Points on a hilly landscape, in no order, each with its height.
A ball rolls from a point to whichever of its 2 nearest points has the largest drop for the distance, and stops where none of them is lower. Distance is the straight distance between rows; heights are no part of it.
kol: [122 140 161 110 221  99 139 178 113 121 130 171 131 106 145  83 113 110
 160  96 136 143 102 134 133 155 131 176]  (h 3.49)
fuz: [117  92 112 116 183  45 104  97 129 107 168 114 125 140  97 135 159 145
 170 112 108 128  88 119 131 130 123 106]  (h 4.38)
Tapam: [164 133 186 106 117 164  81 123 183 161 102 163 115 162 185 141  71 141
 150 130 144 137 171  55 112 159 109 118]  (h 3.43)
fonad: [174 137 134 128  83 147 159 134 103 127 109 188 141  98 117 125 125 110
 136 159  80 127 120 179 153 132 123 178]  (h 3.81)
kalag: [147  84  91 101  85  91 186  72 146 116 123 112 127 150 124  98 119 133
  63 153 133 148 127 150 103 113 161 127]  (h 5.97)
Tefu: [130 161  80 152  84 119  87 134  60  73 113  97 111 141  82 120 180 167
 123 181 107 157 123 148 170  94 142  69]  (h 2.26)
feno: [164  83 154 109  91 141 107 170 193 126  97 140 132 142 192 164 121 125
 106  89 173 131 118 144  69 102 135  76]  (h 5.34)
Golu: [155 136 104  98 172  43  85 106 100  96 148 121 170 123  79 108 171 156
 170 155 132 160  95 110 129  90 168  97]  (h 5.19)
Bozem: [ 92 146  92 141 124 147 184  97 144 180 164  82 122 151 144 126 116 149
  80  97 133  99 160 113 135 133 132 102]  (h 5.30)
zavun: [ 90 146 151 183 163 163 109 190 175 185 141 118 150 104 162 158  98 125
 135  80 152 124 188  99 125 168 110 109]  (h 4.29)
Dov: [126 124 153 124 146 163 140 156 133 177 119 140 140  95 128 115 122  99
 156 128 121 102 132 103 150 174 137 152]  (h 7.49)
muvu: [108 183 117 141 131 128 181 140  92 162 189 122 131 107 102 138 170  85
 124 151  90 131 136 111 126  94 136 110]  (h 2.59)
bobi: [ 74 141 104 190 133 161 142 147 144 165 177 103 160  91 134 186 135 105
 152 148 133 107 162  95 143 125 112 113]  (h 3.72)
zufu: [117 100 110 115 160  96 126 160 151 142 175  93 154 141 184 146 135 118
 139  72 172 133 108 137  88 104 106  63]  (h 6.59)
Terog: [173 165  88 151 113  80  74  96  59  79  97 107 107 124  81  90 140 166
 105 182 100 154 132 159 146  82 171  83]  (h 3.67)
pap: [140 136 167  73 108 199 111 148 125  83  89 157  74 107 124 108 144  96
  80 126  93 171 160 167 126 156 160 147]  (h 5.57)
vod: [156 135  98 155 101  79 159  73  59 170 145 115 131 126 117 126  96 109
  86 179  84 118 168 145  71 133 147 173]  (h 4.48)
Suruf: [130 124 151 141  83 180  78 163 140 138  88 151 104 125 126 146 140  93
 130 132  93 130 132 109 159 135 121 140]  (h 7.09)
gif: [163 134 175  53 106 162 152 100 167 134 127 151 154 116 138 120 101 112
 114 129 122 122 141 123  97 175 137 156]  (h 1.86)
samif: [ 82 106  90 189 171  92 109 127 105 124 160 103 121 138 110 156 164 149
 172 127 133 106 100 103 160 111 130 124]  (h 6.94)
vate: [ 94 190 150 100 171 159 173 161 130 154 153  99 119 130 114  79 115 134
 110  84 141 136 142 132 157 169 120 140]  (h 7.21)
kador: [109 113 130 155 177 118 112 188 149 161 103 121 110 132 156  84  79 136
 147  72 162 105 131  89 138 174 137 143]  (h 7.74)
ruke: [ 89 107  78 152 158  98 112  94 117 154 174  89 118 125 153 128 149 138
 134 106 138  98 132 104 139  60 125  69]  (h 6.21)
nosal: [ 87 167 154 166 145 191 115 126 171 175 169 127 160 107 144 186 102 138
 138 102 129 113 189  88 133 153  74 115]  (h 4.15)
nog: [120  89 112 132 116 124 123 153 108 103  92 116 105 132 125 112 146 117
 147 118 142 123  74 150 176 114 132 129]  (h 6.28)
vanu: [123  76 122 128 169  63  75 124 134 105 146  93 134 163 135 129 136 153
 173  87 156 133  94 120 115 111 113  90]  (h 3.52)
Vid: [181 124 190  74 144 147 101 189 154 107  84 155  97 103 147 123  77  87
 108 151 142 142 134 147 105 154 163 123]  (h 0.24)
gumug: [141  85 109 130 121  85  70 133 118  93 117  77 131 155 126 150 148 157
 169 117 152 144  84 121 154  86 133  77]  (h 2.41)
laba: [ 96  92 101 178 133 164 123 161 156 167 109 100 129 119 162 144 106 138
 138  89 165  91 148 110 172 142 117 128]  (h 7.69)
dab: [ 50  94  93 204 192 119  99 164 112 124 148  99 131 127 136 171 133 150
 153  73 153 107 134 102 144 110 114 142]  (h 7.28)
Betuk: [157 114 141 141 191  93 130 131  73  83 154 202 150 109 122 115 174 138
 180 162 125 154  77 174 167  90 119 142]  (h 0.92)
boti: [106 121 130 128 215  66 146 114  97 109 165 172 124 133 116 128 182 145
 185 142 104 137  81 161 154 130 116 146]  (h 2.48)
gika: [ 93 158 112 162 113 139 135 124 130 169 201 109 149 105 118 177 160  97
 132 137 100 119 149  86 117  92 111  85]  (h 3.33)
Vak: [ 82 139  86 201 109 160 145 114 114 176 153 115 136 110 129 184 106 113
 140 168 121  65 152 118 141 113 127 123]  (h 3.94)
Vis: [118 105  88  94 131 114 195  75 153 142 142  98 122 136 129  89 111 123
  90 121 143 123 117 139 109 141 131 138]  (h 6.20)
vetob: [141  83 138 124 147  99 110 176 156 110 110 115 130 135 188 130 104 116
 124  70 188 126  97 129  85 116 126  75]  (h 6.02)
mip: [165 153  92 152 162  49  90  87  91  93 120 142 148 119  86 100 160 180
 141 199 106 154 102 140 162  80 170  92]  (h 4.75)
rabam: [117 118 124 116 118 148 132 143 151 170 158 116 160 100 143 144 139  88
 141  95 137 131 120 101 108 123 110 106]  (h 3.15)
Panen: [113 115 139 154 176 123 125 204 128 169  78 147 106 111 142 114 107 114
 175 106 142 117 123  98 162 165 138 166]  (h 7.63)
Defi: [160 130 162 105 130 109  75 205 110  67 118 127 144 131  86 124 153 132
 172 128 174 168  93 139 127  98 173 110]  (h 4.94)
tapo: [139 152 131  77  44 148 116  85 148  71  77 160 144 166 120 141 126 153
  82 144 124 132 152 122 106 113  85 184]  (h 6.54)
tuk: [ 79 102 119 179 178 116 116 177 138 149 133  93 144 109 149 127 118 125
 141  81 169 108 131 100 138 142 128 143]  (h 7.53)
Kinib: [164 169 141 120  65 143 162  98 108 107  98 173 136 131 127 144 113 137
 116 163  73 130 154 163 126 145  97 197]  (h 4.19)
dufek: [141 118 158 137  73 184 131  76 172 143  94 127 138 170 170 140 113 199
 121 134 126  88 135  79 117 171  82 146]  (h 4.82)
nomur: [114  98  96 179 127 125 130 140 106 139 136 105 133 122 129 136 131 103
 149 130 143  94 100 117 163 104 129 124]  (h 6.67)
kuror: [177  86 149  80  71 171 123 138 192 105 108 137 116 144 129 161 127 116
  88 105 175 138 120 139  72 105 146 102]  (h 4.77)
bak: [166 119 103 151  46  66 129  78  88 132 115 116 128 147 106 144 125 121
  56 181  99 137 165 147  81 122 139 159]  (h 5.09)
daro: [131 108 164 162 135 170  94 152 188 183 101 142 129 131 180 150  76 130
 137 102 143 114 170  84 138 167 122 118]  (h 3.86)
Kivik: [115 139 174 121 135 103  98 215 145 134 144 139 145 109 162 134  96  86
 147 102 144 141 136  90  67 150 147 104]  (h 0.34)
tila: [121 130 163 109 177 103 131 206 114 118 149 135 134 109 134 109 124  86
 180 107 145 156 105 110  83 141 146 136]  (h 2.23)
Furev: [115 107 132 162 134 126  99 172 112 146 176 102 176 113 129 150 161  96
 158 101 154 143 132  96 109 100 124  85]  (h 3.79)
gan: [148  90 138 117 111 104  91 182 122 122 136 122 168 118 100 133 156  98
 164 127 170 144  89 126 112 110 143  88]  (h 4.42)
vela: [ 81 170 133 104 196 126 143 153 160 122 147  89 113 151 134  94 106 145
 111  47 157 114 126 134 136 154 114 136]  (h 6.86)
duzat: [119 117 152 125 116 171  93 189 117 109  77 130  71 107 133 118 148  97
 120 109 109 175 128 127 164 140 132 110]  (h 6.53)
mutok: [ 95 142  91  91 192 130 185  95 156 134 150  82 121 154 126  96 114 136
 100  70 141 114 113 145 122 145 116 145]  (h 6.46)
bifir: [ 92 106  60 135 151  73 119  60  99 119 153 111  89 132 122 111 146 136
 123 117 119  84 105 106 144 111 120 101]  (h 6.74)
Fanep: [123 178 177 101 150 173 164 144 138 171 153 123 133 113 129 106 121 117
 138 112 105 114 143 115 129 193 131 145]  (h 7.39)
vedo: [167 140  98 159 107  60 128  71  36 153 144 134 125 106 122  91 115  99
  88 200 104 129 149 157  91 103 161 137]  (h 3.73)
ruvob: [ 76 136 109 106 205  87 134 113 119 124 175 107 109 121 101 121 148 126
 142  74 121 120  93 125 127 127 120 136]  (h 4.76)
fatin: [139 118  94 140  37 172 115 111 122 121  93 118 109 147 123 173 126 122
  95 139 110 109 127 134 123 111 119 123]  (h 7.06)
Tir: [148 112 117 109  49  98 162  79 123 110 102 145 112 155 109 136 127 120
  69 157 110 146 161 164 106 112 135 154]  (h 5.59)
zile: [183 147 118  91 139  85  87 174 111  91 130 110 167 127  60 127 163 157
 181 151 172 171 113 121 131  86 180  88]  (h 5.28)
Marev: [155 139 100 182 130 111 162 125  48 140 139 152 125 128 124 113 128 119
 133 184  93 115 117 191 131 106 138 146]  (h 1.22)
pada: [140 126 158  88 121 151 158 144 174 147 134 118 148 110 145 114  97  82
 131 116 148 127 119 121  74 157 130 112]  (h 2.50)
sel: [159 150 173 115 112 165 106 161 150 149  65 169  98 117 142 130 103  93
 153 150  92 136 140 106 174 152 139 154]  (h 7.34)
vute: [ 92 119  85 154 108 122 171  74 119 183 173  90 133 124 156 149 128 139
  94 103 128  99 163 116 118  83 130  70]  (h 5.64)
vevu: [ 85 185 101 121 182  97 169 113 117 137 171 100  88 137  92 101 132 138
 115  98 128 127 117 136 161  96 103 127]  (h 3.47)
Pesa: [144 136 159  74  63 163 143 100 161  77  90 172 143 140 108 147 111 138
  79 145 121 165 145 139 112 141 132 199]  (h 6.38)
pim: [135 155 103 126  32 139 106  83 112 105  87 146 135 174 105 170 121 130
  82 156  95 111 157 117  93  98  88 151]  (h 6.76)
luku: [125  88  94 167  61 148 131 105 143 159 108 111 121 154 161 183 133 138
  96 123 123  92 149 133 129  91 117  83]  (h 7.35)
Tugo: [124 150  83 173 153  75 150  83  32 151 160 132 114 123 132  82 125 126
 126 183 103 112 123 159 113  97 145 134]  (h 2.57)
dena: [157 110 139 126 137 126 143 134  96 101 133 185 147 110  98 105 166 112
 137 166 121 167 107 195 155  87 140 142]  (h 2.51)
Ruda: [132 147 183  71 101 148 160  64 155 121 128 137 166 136 138 120 113 153
 125 158 123 127 136  86  93 167 101 178]  (h 1.46)
Geguz: [189 141 118 141 160  75 113  77  84  88 138 192 154 135  90  74 148 153
 139 193 107 165 128 183 160  73 173 102]  (h 5.35)
tam: [109 133 109 130 119 173 192  93 166 174 152  75 137 159 138 100 127 198
  91  99 149  94 135 109 112 172 119 126]  (h 5.08)
Mab: [130 106 121 117  94 151 121 148 114  86  95 136  97 115 102 113 169 108
 105 134 121 162  98 166 150 114 131 112]  (h 5.70)
Kegis: [ 52 173 108 195 148 184 126 139 157 179 164  98 143  97 126 167 109 146
 119 126 141 108 183 102 166 163 113 123]  (h 3.92)
Bozul: [139 143 144  73  79  88 167  54 168  97 131 139 174 156 140 116 120 169
 116 183 135 142 144 120  79 195 102 194]  (h 1.68)
sukom: [150 152 193  55  96 188 111 112 163  74  79 174 100 125 127 133 114 131
  93 142  92 176 159 138 129 154 129 187]  (h 6.13)
Som: [120 132 162 125  93 179 149  73 169 170 156 112 138 167 151 109 135 222
 112 106 148  93 142  88 101 202 114 144]  (h 4.95)
kema: [122 119 104 156 100 114  74 165  97  77 103  76 119 136 102 139 184 157
 151 135 132 159 106 132 168  87 125  70]  (h 0.81)
fivem: [173 133 182  74 117 161  87 150 182 109  89 148  84 149 163 140  75 126
 112 137 133 126 153 102  97 137 131 115]  (h 2.58)
kosam: [141 121 133 125 115 136 159 136 110 140 132 155 148  99  97 124 151  83
 134 165 108 127 107 163 146 115 133 140]  (h 3.30)
gosi: [161 131 167  70  80 190  84 128 170  86  90 151  87 148 139 157 127 120
  78 115 143 152 139 130  79 122 134 129]  (h 3.89)
Gezu: [137 129 146 142  93 187 103 107 165 156  74 139 125 157 141 133  95 161
 147 154 122 107 147  76 156 169  91 147]  (h 4.70)
kel: [109 106 126 133 215  84 132 138 113 116 130 167 115 105 135 116 139 130
 181  95 127 119  80 146 128 153 112 168]  (h 3.54)
Kes: [145 147 150 145  78 169 143 109 130 141  84 150 117 131 119 145 103 140
 131 150  88  97 137 121 157 172  99 176]  (h 4.50)
taz: [123  98 104 114 171  86 137  67 122  88 120 134  97 131  97 119 130 132
 142 124 103 124  69 185 149 122 122 153]  (h 5.13)
Tiv: [118 144 103 176  87 180 133  84 138 149 125 120 157 137 138 178 102 129
 134 158 118  75 149  98 138 145  95 132]  (h 4.14)
Buris: [165  97 180  95 158 127 124 165 136  69 100 158 118 101 127 102 117  93
 126 139 150 157 106 178 131 124 161 143]  (h 2.81)
gav: [102 192 121 124 138 114 204 115 108 164 172 102 124 119 111 103 143 115
 111 124  96 125 141 141 140 126 126 133]  (h 1.70)
rep: [148 127 174  81 144 156 114 164 118  50 105 160  84 120 117  95 142 104
 109 126 121 190 129 201 141 111 157 132]  (h 4.39)
ribo: [122 112  98 111 192 120 186 109 104 122 134 143 128 110 121  88 130 123
 147 107 120 118  94 176 152 132 118 164]  (h 4.35)

For each start below, name the point where the ball stops.
fatin: Vid
zile: Ruda
Fanep: Marev
nosal: gav
luku: Betuk
kador: Mab
Tir: Marev
ruke: Betuk
Gezu: Betuk
Tiv: gav

Call two points neighbours if one is among the 2 nearest of the other. Go from one point of each pair to the other, from neighbour to neighbour, staying as low as possible. Name the highest point that can't be avoided.
Betuk and Marev: kosam
fivem and mip: ruvob
Marev and Kivik: kel
gav and fivem: zavun
Kivik and Ruda: pada
